Points on a hilly landscape, in no order, each with its height.
A ball rolls from a point to the lowest of its 5 nearest points, and stops where none of them is lower. Distance is the straight distance between rows; heights are no part of it.
Z_383 (h 6.0): [136 147  75 147 144 125 114 164 148 141 128 123 144 149 138 135  96 162
 168 105 122]
Z_304 (h 6.7): [ 94 173 120 144 174 156  91 158 157 182 137 136 150 127 145  80 110 160
 141 161  94]
Z_74 (h 18.8): [ 83 177 119 159 186 177  94 163 187 179 116  87 144 153 134  69 123 155
 140 132  97]
Z_611 (h 16.4): [120 114 141 114 113 138 130  65 118 111  99  94 107 147 118 131 151 125
  94 102 139]
Z_613 (h 21.7): [106 169 116 153 165 143  97 146 111 175 126 128 115 136 148  68 108 163
 133 176 105]
Z_741 (h 40.4): [144 110 136 107 109 131 168 187 136 162 134 154 164  97 131 199 114 129
 104 131 146]
Z_194 (h 62.1): [213  46 145 119  96  92 203  57  96  67 103 122 127  89 114 191 142 131
  69 121 143]
Z_830 (h 30.7): [144 125 147 119 132 148 143 179 137 150 155 166 198 132 144 188 106 122
 119 140 158]
Z_688 (h 13.0): [ 68 169 124 172 160 143  74 247 190 150 120 165 144 147 133 117 118 120
 159 126 149]
Z_410 (h 17.4): [154 117 150 109  83  76 167 104 105  93 143 152 108 110  90 162 133 125
  75 150 138]
Z_225 (h 18.2): [109 161 116 161 142 148  89 137 105 174 120 129 106 129 160  72 110 158
 120 177 111]
Z_29 (h 9.1): [136 132 157  95 113  82 188 142 118 127 125 156 116  96  93 164 124 106
 106 129 116]
Z_904 (h 46.6): [103  99 121 116  84 133 110  66  98  59 136  92 105 102 113  52 155 124
 144 140 112]
Z_170 (h 9.3): [127 135 179  98 121 130 141  86 106 128 124 135 107 130 108 154 138 113
  85 143 139]
Z_646 (h 23.1): [102 179 118 153 161 133  99 158 128 172 136 139 135 122 143  74 117 158
 150 153  99]
Z_314 (h 34.1): [ 94 103 115 131 104 128 105  83 107  89 136 103  91  91 117  61 161 116
 160 137 106]
Z_297 (h 10.3): [154 114 147 111 101  79 198 142 144 128 126 150 116  90  87 177 112 104
 107 109 104]
Z_136 (h 12.0): [152 133 135 135 156 156 110 160 156 125 135 140 170 165 161 173  90 116
 154 120 140]
Z_769 (h 3.2): [138  95 119  74  70 135 141  64  58  60 117  84 128 120 150  69 151 141
  77 113 118]
Z_124 (h 40.8): [204  81 153 132  98  77 200  90 115  59 110 146 107 119  94 171 110 112
  75 126 131]
Z_631 (h 19.2): [180 105 153 128  87  73 187 107 121  75 125 147 107 116  79 159 111 109
  75 135 128]
Z_240 (h 31.4): [ 65 168 126 180 193 212  63 192 195 176 101  94 152 164 152 125 133 150
 149 141 126]
Z_876 (h 18.1): [106 101 106 137  92 129 114  90 106 108 122  95  87 121 105 100 165 133
 154 116 130]
Z_337 (h 10.9): [123 112 125 101 112 132 124  53 115 113 109  99 116 138 110 126 161 125
 103  99 128]
Z_630 (h 13.4): [149 132 134 116 153 152 146 138 119 161 137 124 168 129 147 176 122 129
 157 111 128]
Z_590 (h 28.2): [170  80 116  95  84  55 161  66 101  94 143 139 121  91 104 158 156 129
  89 154 136]
Z_985 (h 40.6): [183  58 113  96  90  58 194  67  97  67 144 108 120  71 111 150 159 135
  90 129 137]
Z_897 (h 1.8): [144 104 124  70  86 131 144  57  68  75 113 100 125 113 150  70 150 123
  72 116 121]
Z_405 (h 41.0): [101 107 118 118  91 129 102  70  96  71 137 100  94  96 120  50 150 118
 149 154 102]
Z_328 (h 7.7): [150 146  94 144 146 140 121 152 145 138 124 120 145 152 147 158  96 143
 164 103 125]
Z_210 (h 26.4): [146 144 111 145 153 135 159 146 110 138 124 112 120 149 133 123 112 135
 157  97 129]
Z_971 (h 16.6): [149 131 159 142 158 156 116 164 169 118 154 156 191 167 155 164 100 101
 147 113 149]
Z_70 (h 62.4): [197  72 132 124  83  67 191  83 110  65 118 132 105 107 101 168 128 133
  72 141 138]
Z_490 (h 21.6): [101 133  99 153 137 150  87 108 118 187 111 116  83 133 166  83 134 160
 125 179 110]
Z_434 (h 14.4): [101 177 126 144 178 164  95 150 150 179 126 119 140 134 151  58 102 161
 138 163  97]
Z_172 (h 13.5): [161  78 124  67 115  67 156  55  84  85 156 128 125  65 133 118 160 108
  88 155 116]
Z_871 (h 11.4): [153 145 104 145 154 135 154 147 125 143 121 118 136 149 143 136 106 136
 166  97 122]
Z_928 (h 17.2): [106 116 117 148  89 135 121  95 100 111 118  91  85 129 110 114 154 143
 142 112 141]
Z_166 (h 8.3): [123 156  88 150 131 136  99 185 183 138 123 146 151 157 131 147  89 150
 160 124 140]
Z_33 (h 11.8): [134 127 164  91 109 103 131  66 104 123 127 144 115 120 106 155 149 120
  73 154 141]
Z_477 (h 13.7): [166  82 123  75  94  57 172  66  79  75 156 125 112  56 131 116 159 119
  92 146 124]
Z_329 (h 21.1): [148  96 135  99  89  76 144  71 112  96 144 141 121 105  99 164 152 124
  85 158 133]
Z_343 (h 4.5): [153  92 124  50 102 110 146  53  68  77 123 111 115  96 165  82 145 116
  49 127 116]
Z_847 (h 18.9): [151  84 121  87  95  73 145  53 104 101 151 132 120  91 111 151 157 126
  85 162 125]
Z_386 (h 50.6): [184  75 131 122  76  66 175  90 108  72 130 135 109 109  92 165 130 130
  74 142 135]
Z_648 (h 27.4): [123 120 170 171 150 150 126 193 217 177 163 181 186 171 120 189 134  77
 178  98 159]
Z_161 (h 6.5): [131 139 170 103 153 126 172 133  99 152 136 133 131 115 124 158 131 107
 125 118 127]
Z_791 (h 29.2): [146 133 156 128 142 147 139 185 149 139 165 166 203 145 142 173 108 107
 123 133 153]
Z_501 (h 11.2): [148 112 134 107  96  92 196 158 140 146 121 159 114  87  93 188 114 114
 104 107 117]
Z_242 (h 9.4): [131 131 154  90 105  89 192 151 127 138 132 149 122  87  94 171 130 107
 110 122 118]
Z_954 (h 74.9): [125 128 141 133 124 142 141 117  92 122 108 102  89 155 117 124 132 129
 118 101 144]
Z_154 (h 12.6): [149  96 126  79 118  84 135  46 106 114 139 141 129  98 118 135 165 118
  81 141 121]
Z_546 (h 14.1): [142 125 158  95  96  82 149  93 109 115 137 150 115 111  95 164 141 120
  73 165 134]
Z_994 (h 21.9): [123 143 135 161 160 138  92 204 200 117 125 163 138 173 134 139  83  88
 169  91 142]
Z_453 (h 5.8): [125 133 162  95 137 112 181 133 109 153 143 149 126 103 110 171 144 112
 122 123 122]
Z_430 (h 22.0): [115 114 130 126  96 128 134  71 110 111  99  94 104 143 102 125 161 127
 122  90 139]
Z_885 (h 6.2): [141  91 104  79  49 145 129  60  45  70 115  82 127 109 151  81 154 155
  83 124 108]
Z_472 (h 14.9): [131 150 109 163 129 121 134 158  93 134 127 118 101 136 128  95 108 146
 160 131 135]
Z_34 (h 54.0): [203  57 120 116  86  68 190  66 107  62 120 113 117  91 112 170 147 133
  84 129 138]
Z_9 (h 17.1): [139  86 100 100  45 145 109  59  50  72 123  76 131 104 146  79 143 162
 117 141  99]
Z_106 (h 10.7): [ 80 172 111 159 130 143  67 215 186 144 125 164 140 148 125 138 101 149
 147 142 148]
Z_853 (h 13.9): [113 167  99 152 145 116 113 165 126 151 143 138 129 127 131  84 109 166
 166 149 105]
Z_10 (h 23.5): [127 125 150 177 175 140 100 198 223 171 142 172 144 173 141 169 117  71
 194  87 149]
Z_820 (h 13.3): [128 161  99 156 141 120 131 162 108 143 138 130 115 134 133  95 111 158
 168 137 125]
Z_397 (h 5.1): [135 104 122  90  96 114 141  62  91  59 123  98 135 122 125  61 159 130
 102 106 116]
Z_662 (h 3.1): [138  96 121  64 111 117 146  51  78  74 109 110 135 117 134  71 151 121
  70 110 111]
Z_569 (h 14.7): [124 139 111 165 117 125 113 147  94 141 133 119  88 130 124  96 119 156
 146 151 130]
Z_763 (h 6.4): [122 146 115 150 135 139  90 192 180 117 122 144 144 158 140 145  84 137
 153 116 146]
Z_601 (h 4.7): [143  94 127  64 118 107 149  44  88  85 124 115 129 101 144  83 153 117
  70 116 112]
Z_459 (h 46.4): [138 138 130 148 121 134 149 139  92 121 110 101  97 151 126 112 120 133
 145 107 149]
Z_404 (h 39.2): [ 74 173 132 160 177 192  62 182 191 169 113 114 157 143 144 122 129 157
 147 149 115]
Z_922 (h 13.8): [ 96 171  84 146 137 135  75 175 177 156 136 146 149 128 124 126 107 169
 162 136 119]
Z_197 (h 10.1): [144 129 154 107  99  79 183 140 119 117 132 156 104 103  84 161 126 106
  99 134 117]
Z_8 (h 31.2): [ 76 174 113 158 190 193  71 162 191 183 108 103 164 150 138 102 122 161
 145 143 103]
Z_18 (h 24.5): [101 109 117 128  92 130 118  79 102  92 134  91  97 110 105  86 171 125
 152 121 124]
Z_558 (h 20.6): [136 147 108 145 137 123 149 157 104 121 123 115 105 143 136 105 108 137
 160 100 138]
Z_415 (h 35.3): [114  97 119 112  99 128 130  67 105  75 127  87 116 118 106  66 172 126
 139 101 121]
Z_185 (h 30.6): [143 112 129 105 105 116 167 185 139 158 127 157 153  97 124 199 110 123
 101 128 145]
Z_293 (h 12.5): [135 140 179 108 155 132 163 119 101 142 123 126 116 127 125 146 132 104
 114 123 132]
Z_20 (h 20.1): [126 126 157 112 119 138 129  74 104 122 100 106 102 141 123 145 145 122
  90 107 148]
Z_942 (h 41.9): [125  95 119 109  70 140 100  69  63  48 130  89 118 110 127  55 139 133
 124 144 107]
Z_168 (h 26.1): [125 123 159 158 154 143 131 186 204 155 170 185 195 160 121 169 134  74
 166 102 150]
Z_360 (h 8.8): [137 145  93 150 138 142  99 173 171 123 116 130 150 162 147 159  86 142
 149 110 134]
Z_104 (h 62.8): [127 130 149 131 129 142 142 100  94 124 108 100  86 153 126 137 129 127
 106 107 149]
Z_603 (h 7.1): [128 102 128  95 121 118 137  43 109 110 113 112 122 130 119 113 166 124
  86 111 120]
Z_713 (h 12.9): [142 142 130 154 147 148  94 190 191 112 126 152 149 169 144 148  74 112
 154 108 145]
Z_776 (h 15.4): [118 135 114 164 101 130 127 128  91 126 129 111  75 133 119 114 126 144
 147 132 148]
Z_458 (h 12.7): [154 133 116 125 169 158 148 137 129 153 132 125 162 148 150 172 111 133
 157  98 127]
Z_391 (h 11.0): [ 99 164 117 153 155 167  92 138 137 185 111 106 118 156 152  51 115 165
 108 166 104]
Z_234 (h 14.5): [122 155 110 169 131 125 118 157  93 150 132 129 101 127 139  89 111 158
 155 160 123]
Z_132 (h 5.2): [136  99 119  91  67 133 129  73  62  59 127  89 140 118 130  61 152 144
 102 122 120]
Z_744 (h 41.8): [117 107 124 109  84 123 118  74  93  63 126  94 123 110 112  60 161 134
 136 112 111]
Z_228 (h 12.4): [117 160  97 154 141 119 120 168 122 146 137 135 121 130 129  91 107 158
 169 141 113]
Z_624 (h 7.9): [121 155  75 153 137 119 105 172 162 146 134 135 139 138 126 124  98 165
 171 120 117]
Z_275 (h 2.7): [109 156 114 161 149 135  87 219 197 119 117 153 136 159 136 140  83 120
 153 113 145]
Z_927 (h 8.4): [128 140 182 113 145 127 162 109  92 142 127 136 117 127 113 142 126 100
 106 126 137]
Z_751 (h 9.7): [112 161  82 151 141 117 103 175 158 150 138 136 147 127 123 124 109 169
 173 126 115]
Z_264 (h 15.8): [ 97 120 101 154 115 143  93  98 105 153 122 116  65 112 138  98 151 138
 151 166 129]
Z_643 (h 40.7): [ 96 110 117 123  98 141  99  75 107  76 127 103  84  87 133  51 143 118
 136 165 101]
Z_491 (h 15.0): [111 122 114 168 103 133 109 123  91 136 127 107  75 119 128 106 136 149
 155 147 141]
Z_108 (h 14.6): [ 85 169 104 155 140 147  64 195 182 154 125 152 152 137 131 136 106 167
 163 142 132]
Z_777 (h 12.3): [135 139 159 108 166 134 174 131 102 152 127 127 132 129 133 152 125 111
 141 106 120]
Z_244 (h 8.7): [132 132 174  96 104  92 169 126 109 119 138 153 109 109  90 157 133 109
  87 144 134]
Z_587 (h 82.4): [136 147 152 138 150 146 155 121  97 131 112 107 105 149 139 132 120 113
 129  96 143]
Z_325 (h 11.7): [141 116 145  87 112  93 131  47 108 116 129 137 118 109 110 152 161 121
  80 147 125]
Z_39 (h 5.5): [ 99 165 120 164 153 132  78 224 195 123 116 162 135 154 133 130  92 115
 150 114 144]
Z_723 (h 6.9): [102 175 120 156 168 173  94 148 145 182 115  99 133 159 149  47 105 166
 114 157 106]
Z_54 (h 8.1): [157  88 130  50 110  97 156  47  66  79 137 127 105  68 165  93 145 112
  71 150 115]
Z_374 (h 16.8): [150  87 120  71 107  71 145  46  92 100 150 139 126  83 124 138 160 126
  83 154 121]
Z_726 (h 59.1): [204  53 128 118  88  77 196  58 102  62 110 123 117  93 115 172 145 131
  74 128 147]
Z_914 (h 14.3): [127 157  99 158 138 119 133 163 105 130 136 125 109 137 133 103 110 146
 161 127 128]
Z_821 (h 16.5): [108 169 118 151 153 127 104 162 116 161 142 147 118 125 138  74 112 163
 149 161 108]
Z_625 (h 5.4): [125 142 184  96 138 115 169 119 100 135 135 147 115 114 109 150 139 101
 105 140 127]
Z_594 (h 24.8): [ 78 174 100 167 184 196  92 175 200 175 106  64 148 169 133  77 129 160
 157 131  98]
Z_639 (h 20.8): [ 99 140 106 165 132 160  90 127 111 183 111 113 102 146 169  66 131 161
 115 172 111]
Z_412 (h 13.2): [150  94 131  71 120  83 143  47  92 106 143 136 131  87 131 120 161 114
  84 140 114]
Z_783 (h 8.6): [156 139 101 141 151 141 130 146 142 140 119 120 157 148 153 160  99 135
 161 100 128]
Z_873 (h 8.0): [128 136 168  92 119  92 184 139 108 142 139 157 119  98  92 165 134 109
 114 134 119]
Z_239 (h 10.6): [156 135 107 137 158 138 148 142 136 145 124 114 146 146 146 151  99 129
 166  92 125]
Z_658 (h 14.8): [140 140 140 112 163 142 160 135 113 162 129 119 147 132 145 161 120 122
 148 104 119]
Z_978 (h 11.3): [165 116 154 112  97  72 187 131 129 100 121 158 103 103  81 164 113 103
  99 116 112]
Z_422 (h 31.5): [134 130 165 123 133 150 148  93  98 123 102 113 104 147 120 139 131 110
 104 112 148]
Z_419 (h 8.9): [158 135 107 148 155 141 108 166 160 125 126 132 155 165 152 166  85 130
 154 109 137]
Z_409 (h 18.0): [ 84 168  99 147 149 140  73 186 179 164 136 145 151 136 122 138 120 164
 157 146 123]
Z_877 (h 31.3): [ 95 178 106 144 172 148  77 159 172 176 130 132 153 124 133 106 122 169
 160 153 100]
Z_249 (h 38.0): [140 143 162 122 159 142 168 120  94 150 118 114 120 131 135 137 127 118
 136 105 126]
Z_955 (h 9.9): [135 114 155  98 113 120 118  53 107 126 119 129 113 125 112 146 144 114
  82 133 141]
Z_584 (h 22.7): [103 107 106 140  86 127 119  87 109 103 119  93  93 128 101 108 167 134
 133 108 138]
Z_902 (h 16.3): [148 144 140 151 160 154  95 179 188 115 134 150 160 174 147 154  80 100
 156 110 143]
Z_36 (h 58.6): [210  64 142 129  89  82 191  74 112  62 113 131 119 111 102 181 127 124
  65 128 135]
Z_448 (h 26.5): [121 128 159 152 152 146 137 192 199 146 167 180 209 154 121 155 129  82
 148 111 152]
Z_957 (h 0.9): [144 145  94 149 144 130 147 157 126 143 129 119 132 142 133 116 103 148
 171  98 125]
Z_371 (h 6.8): [101 163 100 157 130 139  70 206 187 129 119 147 139 154 128 140  93 146
 150 119 149]
Z_452 (h 50.4): [128 120 129 144 105 146 138 103  99 117 107  93  92 151 117 127 135 136
 123 107 148]
Z_680 (h 15.5): [ 65 168 130 167 156 149  67 223 186 151 126 166 143 136 129 125 117 131
 157 136 138]
Z_684 (h 27.1): [ 81 169  95 172 181 201  79 191 203 173 114  60 135 167 144  91 133 160
 161 131 103]
Z_649 (h 35.4): [124 100 113 116  66 153  96  63  70  53 130  85 107  99 131  57 133 135
 126 167 110]
Z_27 (h 16.2): [105 143 108 160 140 145  88 130 102 168 127 127  88 128 155  84 124 156
 139 183 119]
Z_870 (h 29.8): [ 87 107 107 142 134 142 104  86 125 146 121 109  64  95 142  73 164 124
 146 160  97]
Z_156 (h 7.6): [128 124 148 125 126 138 151 191 142 142 149 167 195 126 151 175 105 114
 107 135 166]
Z_192 (h 18.4): [152 124 151 118 133 154 131 163 139 152 149 150 191 137 152 180 108 121
 136 133 159]
Z_398 (h 30.0): [134 125 160 140 146 140 146 198 176 139 163 181 210 146 130 154 119  91
 129 121 156]
Z_454 (h 2.9): [140 102 122  80  83 124 136  60  70  65 124  93 132 115 141  58 150 135
  87 105 122]
Z_647 (h 11.5): [165  82 125  54 106  67 159  56  71  78 155 128 108  63 148 109 159 116
  88 147 116]
Z_758 (h 10.5): [148 137 119 152 150 153  99 176 173 124 120 133 161 172 148 159  77 125
 156 110 142]
Z_875 (h 14.0): [158 136 133 125 151 164 134 146 130 152 136 133 181 145 159 187 112 119
 145 126 139]
Z_887 (h 15.2): [137 127 140 110 142 139 157 154 117 167 137 148 178 123 146 188 125 124
 135 124 137]
Z_555 (h 39.1): [182  68 117 108  81  55 174  74 103  80 134 139 117  90 103 163 148 131
  82 147 139]
Z_241 (h 29.6): [128 133 160 166 168 149 112 190 211 143 157 167 155 172 138 154 104  72
 183  97 137]
Z_4 (h 29.7): [ 79 169 107 164 185 201  66 173 202 182 107  80 146 155 142 106 131 159
 148 133 108]
Z_966 (h 11.6): [131 141 179 105 138 130 148  97 103 134 116 130 112 129 116 149 136 108
  94 130 137]
Z_238 (h 24.4): [140 129 166 131 148 151 129 179 154 134 156 165 206 149 150 166 115  99
 137 123 153]
Z_94 (h 21.8): [ 87 109  97 142 123 140  94  97 115 167 121 111  68 116 150  78 157 137
 140 168 102]
Z_507 (h 33.0): [139 120 147 102 125 139 162 171 127 156 144 157 180 119 133 190 121 124
 114 135 156]
Z_476 (h 12.1): [ 98 145 120 168 167 130  90 236 208 150 119 168 127 160 131 140 103  93
 174  98 142]
Z_707 (h 7.3): [134 157  75 151 135 130 104 171 169 133 129 139 144 150 135 143  98 154
 163 105 129]
Z_109 (h 22.9): [137 136 165 152 166 158 122 186 192 132 162 167 189 160 137 158 107  81
 165 113 142]
Z_396 (h 27.3): [130 124 139  98 115 117 174 166 126 170 134 158 158  99 121 197 124 126
 118 122 141]
Z_970 (h 28.0): [166  70 110  91  86  51 169  65 108  76 149 129 119  81 110 158 158 131
  92 151 133]
Z_92 (h 12.2): [160 121 155 115  91  66 183 120 118  95 125 160 104 105  78 157 117 114
  82 136 124]
Z_890 (h 36.2): [ 89 105 112 133 117 132 102  89 116 108 128 103  69  94 133  58 152 113
 148 162  90]
Z_416 (h 9.6): [143  95 132  77 131  98 135  38 106 112 129 123 129 109 121 125 163 116
  78 126 118]
Z_380 (h 7.4): [132 137 160 100 136 116 177 140 113 162 140 150 132  97 113 173 138 103
 126 125 118]
Z_629 (h 4.3): [140 101 124  71 123 108 142  44  96  85 120 113 133 115 136  83 159 119
  77 108 109]
Z_26 (h 27.6): [122 124 168 167 165 154 115 187 218 160 161 174 177 170 126 172 129  73
 182 102 154]
Z_180 (h 33.6): [129 115 134 129 107 145 126  86 108 112 104  95  96 148 110 129 146 125
 115  99 149]
Z_912 (h 33.8): [132 121 143 123 115 144 135  80  98 126  95 104 100 155 119 137 140 119
 100 106 148]
Z_516 (h 20.4): [147 138 125 133 154 140 163 137 112 147 115 113 140 139 147 149 111 117
 160  92 120]
Z_710 (h 23.9): [ 62 174 139 171 164 163  58 215 182 163 123 151 149 137 141 131 122 140
 150 147 141]
Z_816 (h 17.9): [ 98 179 120 151 178 158  89 143 157 178 128 119 141 133 145  68 109 160
 140 151  96]
Z_754 (h 42.5): [113 108 116 119  81 142 101  72  94  58 134  91 103  97 126  53 140 129
 131 168 101]
Z_494 (h 83.0): [138 135 136 139 130 143 149 121  88 120 105  96  98 155 128 120 118 123
 123  96 148]
Z_270 (h 17.5): [100 147 114 162 143 153  87 127 105 180 119 120  89 134 161  76 125 159
 125 177 118]
Z_593 (h 24.9): [108 108 113 126  92 132 124  76 109  92 127  84  92 127 104 101 171 135
 144 102 118]
Z_848 (h 17.3): [102 173  92 145 155 121  93 162 143 161 148 139 143 118 126  92 114 168
 170 148 105]
Z_116 (h 6.6): [128 145 179  93 123 103 160 112  99 129 130 147 117 115  95 157 134 109
  92 146 139]
Z_728 (h 25.7): [140 118 139  99 125 124 161 172 124 163 133 147 174 108 135 204 131 125
 122 130 146]
Z_798 (h 15.1): [107 137 109 159 119 136  96 128  94 159 133 119  73 123 143 102 135 151
 145 165 128]
Z_373 (h 8.5): [128 107 144  98 126 122 131  39 114 120 111 120 121 133 119 136 153 116
  80 120 136]
Z_694 (h 20.3): [107 166 114 152 160 131  99 158 131 168 143 140 127 125 143  70 104 161
 154 160  98]
Z_278 (h 7.2): [106 161  85 148 154 127  84 172 160 163 134 143 145 120 131 114 115 166
 168 141 103]
Z_483 (h 32.6): [148 141 116 138 155 139 157 147 104 140 113 108 122 150 140 128 109 120
 159  94 125]
Z_894 (h 10.8): [103 179 125 152 173 168  92 151 156 183 119  98 139 152 150  49 104 161
 128 157  96]
Z_761 (h 16.1): [124 108 112 121 102 123 135  65 117 101 107  89 108 133 101 101 167 125
 114  91 134]
Z_708 (h 36.8): [ 94 105 110 141 113 132 103  81 113 108 126  99  81  96 115  68 161 118
 155 150 101]
Z_665 (h 22.6): [157  95 133 102  82  66 155  86 108  98 138 146 111 109 100 164 137 125
  82 163 137]
Z_560 (h 4.6): [146  97 114  60  72 131 142  51  50  77 111  93 108 107 166  82 145 138
  60 125 116]
Z_675 (h 14.2): [111 169 108 154 137 124 111 157 101 152 141 137 100 130 140  80 114 154
 147 158 121]
Z_722 (h 28.9): [133 122 162 185 155 157 110 197 223 193 161 180 155 179 123 191 120  81
 188  99 172]
Z_991 (h 10.0): [123 159  84 152 142 115 114 177 139 148 140 138 136 126 128 113 109 150
 168 124 118]
Z_655 (h 7.8): [130 105 120 103 114 123 141  51 107  89 110  98 126 126 110  85 163 127
 102  91 116]
Z_879 (h 27.5): [131 136 126 157 112 136 146 136  91 115 120 102  87 151 128 111 124 142
 137 109 146]
Z_815 (h 10.2): [135 112 147  88 119 107 129  47 103 117 118 134 121 114 121 150 155 118
  78 142 129]
Z_898 (h 29.0): [ 69 174 121 157 158 163  50 186 189 167 125 135 159 131 131 132 126 162
 157 151 122]
Z_811 (h 5.7): [133 104 122  88 120 112 141  41 108  93 105 108 133 120 123  96 168 121
  92  98 115]
Z_689 (h 25.9): [ 96 125 100 151 132 153  90 105 112 187 110 112  76 121 163  84 149 147
 127 177 114]
Z_439 (h 31.1): [166  87 125 104  76  60 157  82 108  81 140 141 114 100  94 166 147 137
  79 158 137]
Z_66 (h 26.3): [135 137 155 152 175 148 106 189 198 128 150 160 165 171 144 151 106  79
 178 110 139]
Z_693 (h 52.4): [191  71 120 109  85  65 177  78 104  65 122 127 119 100  95 174 137 134
  74 142 139]
Z_24 (h 7.5): [143 148  92 148 149 134 116 158 156 132 124 125 143 158 143 152  93 147
 162 100 119]
Z_147 (h 42.3): [ 77 177 118 156 185 181  67 162 188 178 118 121 152 134 138 115 126 160
 159 144  97]
Z_201 (h 9.8): [130 129 153  95 137 126 173 143 112 168 138 140 152 101 127 185 138 123
 133 122 124]
Z_992 (h 16.9): [116 133 134 174 167 130  96 218 218 168 124 166 130 165 134 153 103  77
 183  90 143]
Z_204 (h 9.5): [ 78 160 125 172 150 137  85 234 199 138 116 168 129 149 128 127 109 111
 156 115 151]
Z_93 (h 16.0): [103 115 106 154  92 128 106  94 112 115 130 102  74 110 120 104 167 138
 158 137 127]
Z_932 (h 15.7): [ 99 115  99 153 103 139 105  95 110 138 129 107  72 108 119 106 157 141
 161 150 121]
Z_589 (h 11.9): [132 123 172  99 105 100 139  80 104 118 131 142 111 122 105 160 141 112
  77 152 135]
Z_357 (h 15.6): [144 113 133 102 105  99 178 165 133 164 128 152 135  88 105 204 123 115
 110 116 133]
Z_310 (h 9.2): [ 94 149 122 166 157 130  86 236 206 134 120 165 129 167 132 134 103  93
 165  91 153]
Z_551 (h 19.5): [168  80 122  78 100  54 163  57  94  90 152 130 122  72 123 144 158 130
  95 150 124]
Z_949 (h 7.0): [131 103 115  86 104 125 143  54 106  81 113  97 136 133 119  78 168 125
 100  92 117]
Z_426 (h 11.1): [134  94 107  80  50 138 117  70  47  67 122  75 140 109 133  66 146 155
 102 131 110]
Z_925 (h 12.8): [151 128 145 131 143 159 121 156 143 134 134 144 186 160 161 170 105 118
 147 124 148]
Z_976 (h 8.2): [150 141  93 152 145 143 106 162 162 134 129 125 153 169 151 158  91 137
 160 105 139]
Z_437 (h 73.0): [145 140 141 135 157 146 168 133 100 125 110 104 112 147 135 126 108 120
 142  97 134]
Z_511 (h 9.0): [136 133 159 102 157 136 172 130 109 166 137 138 143 108 126 165 141 108
 142 114 123]
Z_21 (h 29.9): [140 111 140 122 123 132 160 204 140 147 144 166 189 114 139 175 107 112
 100 133 158]
Z_131 (h 28.1): [126 132 163 162 168 151 111 190 212 157 157 171 167 172 136 163 125  70
 185  95 142]
Z_276 (h 24.1): [133 137 173 118 144 149 150 103  99 129 111 118 106 140 118 140 127 114
 108 117 137]
Z_222 (h 13.1): [129 125 174 110 131 145 140  82 105 129 108 119 108 140 116 144 137 114
  91 126 140]
Z_846 (h 18.3): [115 144 141 170 168 137  93 206 219 137 127 163 141 172 136 134  92  81
 174  88 140]
Z_485 (h 31.7): [ 84 173 111 147 161 156  68 172 178 171 130 139 155 125 133 116 123 164
 161 153 112]
Z_543 (h 15.3): [114 115 115 154  97 133 108 110 103 126 125  99  75 127 108 111 156 142
 153 129 138]
Z_347 (h 26.6): [123 124 163 170 167 149 109 192 221 170 153 167 148 172 132 174 116  71
 190  93 140]
Z_260 (h 10.4): [159 126 121 139 155 150 114 151 152 140 129 127 170 162 161 171  97 122
 158 112 134]
Z_506 (h 15.9): [ 71 177 126 162 151 152  62 218 183 156 122 155 145 145 130 132 118 142
 149 143 146]
Z_538 (h 4.4): [122 141 175  95 137 115 168 125  99 141 132 143 122 111 111 157 137 104
 113 127 129]

Call two points neighbours if one is among the 5 nearest of the other. Go from one point of each pair to the other, from neighbour to neighbour, staying as low as possible. Name the highest point that can't be avoided.
Z_723, Z_538: Z_694
Z_275, Z_957: Z_166
Z_304, Z_723: Z_434
Z_156, Z_538: Z_192
Z_957, Z_278: Z_624
Z_957, Z_897: Z_658
